Each row is a point on a tangle of strands that fork, close into loops and nearly touch. The rows are in no order.
Points whose rows are less than 267 apart are linked; no others are.
<441>: -133	76	-126	-66	178	386	205	-322	168	218
<606>: -112	72	-16	-358	167	403	147	70	-234	21
<696>: 54	-36	64	-431	109	214	-19	284	-216	-161
<116>: -6	-46	-52	-128	-37	-244	-265	327	75	-227
<613>: 328	-190	185	-68	192	39	1	-62	111	-53
<340>: 91	51	226	-101	226	270	437	-116	-288	293
<695>: 238	-146	106	2	183	54	5	-164	235	1
<576>: 37	-83	0	181	34	-300	-208	12	322	-94
<626>: -138	75	-89	289	-333	-389	-181	113	-35	-69
<26>: -223	88	-123	-389	80	284	-6	243	-162	-102
<566>: -15	-30	-57	-6	56	-113	-145	31	217	-67
<201>: 102	-66	3	148	255	218	153	-424	320	194
<769>: -191	98	-165	596	-375	-282	-49	-319	26	151
<651>: -52	27	-41	610	-426	-368	-178	-256	-63	35
<91>: 74	46	154	-211	191	320	329	-44	-289	182
<165>: -173	66	-130	-13	-108	-220	-180	214	62	-106
<343>: -90	23	-79	-282	121	250	52	74	-33	-36
<213>: 235	-83	257	-327	144	181	153	196	-346	-38
<102>: 265	-115	204	-331	133	141	39	207	-173	-131
<527>: -381	211	-246	349	-449	-129	14	-88	-142	114
<551>: -282	122	-209	99	-75	-128	-64	19	177	40
<605>: -340	190	-211	115	-255	-172	-60	113	-33	23
<439>: -94	3	-89	-64	-83	-236	-203	283	75	-183
<462>: 218	-155	55	55	157	-128	-140	-43	322	-97
<219>: 106	-77	-4	95	209	140	77	-313	330	113
<526>: 45	11	-11	98	258	325	271	-452	232	249
<127>: 227	-72	208	-187	169	206	173	-44	-99	35
<138>: 524	-248	355	-46	198	-43	57	4	17	-77
<110>: -300	124	-219	-21	-40	-28	-54	26	132	70
<274>: -93	43	-48	315	-452	-395	-213	121	-169	-136
<318>: -224	121	-146	346	-238	-291	-84	-87	113	83
<265>: 259	-158	168	-323	100	27	-92	265	-92	-225
<189>: 416	-258	217	110	233	-133	-160	-94	306	-122
<280>: -339	197	-227	455	-421	-160	10	-230	-62	154
<222>: 82	-40	90	-445	139	259	44	304	-334	-155
<365>: 40	5	23	-123	205	317	225	-217	8	166
<233>: -11	4	-9	383	-558	-378	-243	49	-269	-145
<351>: -210	105	-146	291	-281	-325	-137	11	25	17
<330>: -36	25	-51	559	-505	-329	-190	-194	-131	-29
<531>: 17	25	76	-326	158	357	220	33	-273	73
<60>: -70	57	-74	-6	224	346	234	-412	220	259
<141>: 272	-56	272	-72	204	172	293	-90	-147	158
<90>: -223	93	-165	-298	81	217	-12	165	-67	-62
<468>: -285	173	-209	536	-429	-174	10	-324	-29	191
<764>: -69	-15	-88	208	-60	-301	-170	13	247	-28
<78>: -151	40	-121	147	-74	-228	-119	11	198	28
<369>: -372	212	-237	245	-365	-154	-39	45	-108	60
<485>: 149	-68	99	-250	164	202	81	35	-89	-25
<418>: 444	-223	284	-33	195	-1	24	-42	82	-64
<538>: 127	-23	181	-383	169	270	161	205	-375	-30
<375>: 18	-12	-27	-336	84	125	-70	250	-59	-173
<362>: -253	103	-160	86	-193	-246	-129	174	35	-55
<459>: 56	-72	10	-219	-14	-207	-254	416	38	-280
<286>: 310	-221	133	96	179	-161	-167	-51	325	-117
<146>: 155	-103	24	85	208	76	-4	-223	332	57
<109>: 260	-22	320	22	252	160	408	-138	-162	285
<23>: 1	8	-42	481	-563	-358	-225	-105	-237	-117
<86>: 8	-32	-25	-330	60	36	-148	320	-55	-221
<82>: -140	80	-63	-410	127	365	60	192	-240	-63
<714>: 181	34	318	-3	260	142	491	-109	-252	347
<380>: 89	-104	10	49	71	-138	-164	-15	306	-100
<298>: -101	11	-121	-78	67	3	-55	22	181	-40
<614>: 20	-73	-6	-314	34	-66	-198	393	-46	-265
<500>: -215	122	-156	471	-280	-306	-84	-183	120	128
<129>: 18	-9	14	-278	141	245	79	17	-68	-6
<120>: 94	-3	113	-163	184	328	297	-159	-112	170
<707>: -237	99	-182	-105	18	58	-38	64	131	-18

How many points has the smallest loop of links through each point below? Write none if it is on no loop.
<233> => none
<551> => 9
<91> => 14
<526> => none

A fork is a point with three links, a tip a point with one. Leave the first point through the second and follow the links. Name the first fork or tip that comes.
<78>; <551> => <380>
<201>; <526> => <441>
<141>; <109> => <91>
<626>; <274> => <651>

A piece is all that can be reached along the links. How many separate loops has the piece of each point below (a circle has one, a figure eight two, a Y none), and how many tips (points with one link)?
<138> => loops 0, tips 2
<78> => loops 1, tips 1
<614> => loops 0, tips 2
<129> => loops 1, tips 1

Name the points in between on the shortest way along the links from the first point to the second, in order.
<614>; <102> => <86>, <375>, <696>, <222>, <538>, <213>
<82>; <343> => <26>, <90>
<274>; <500> => <626>, <351>, <318>
<375>; <165> => <86>, <614>, <459>, <116>, <439>
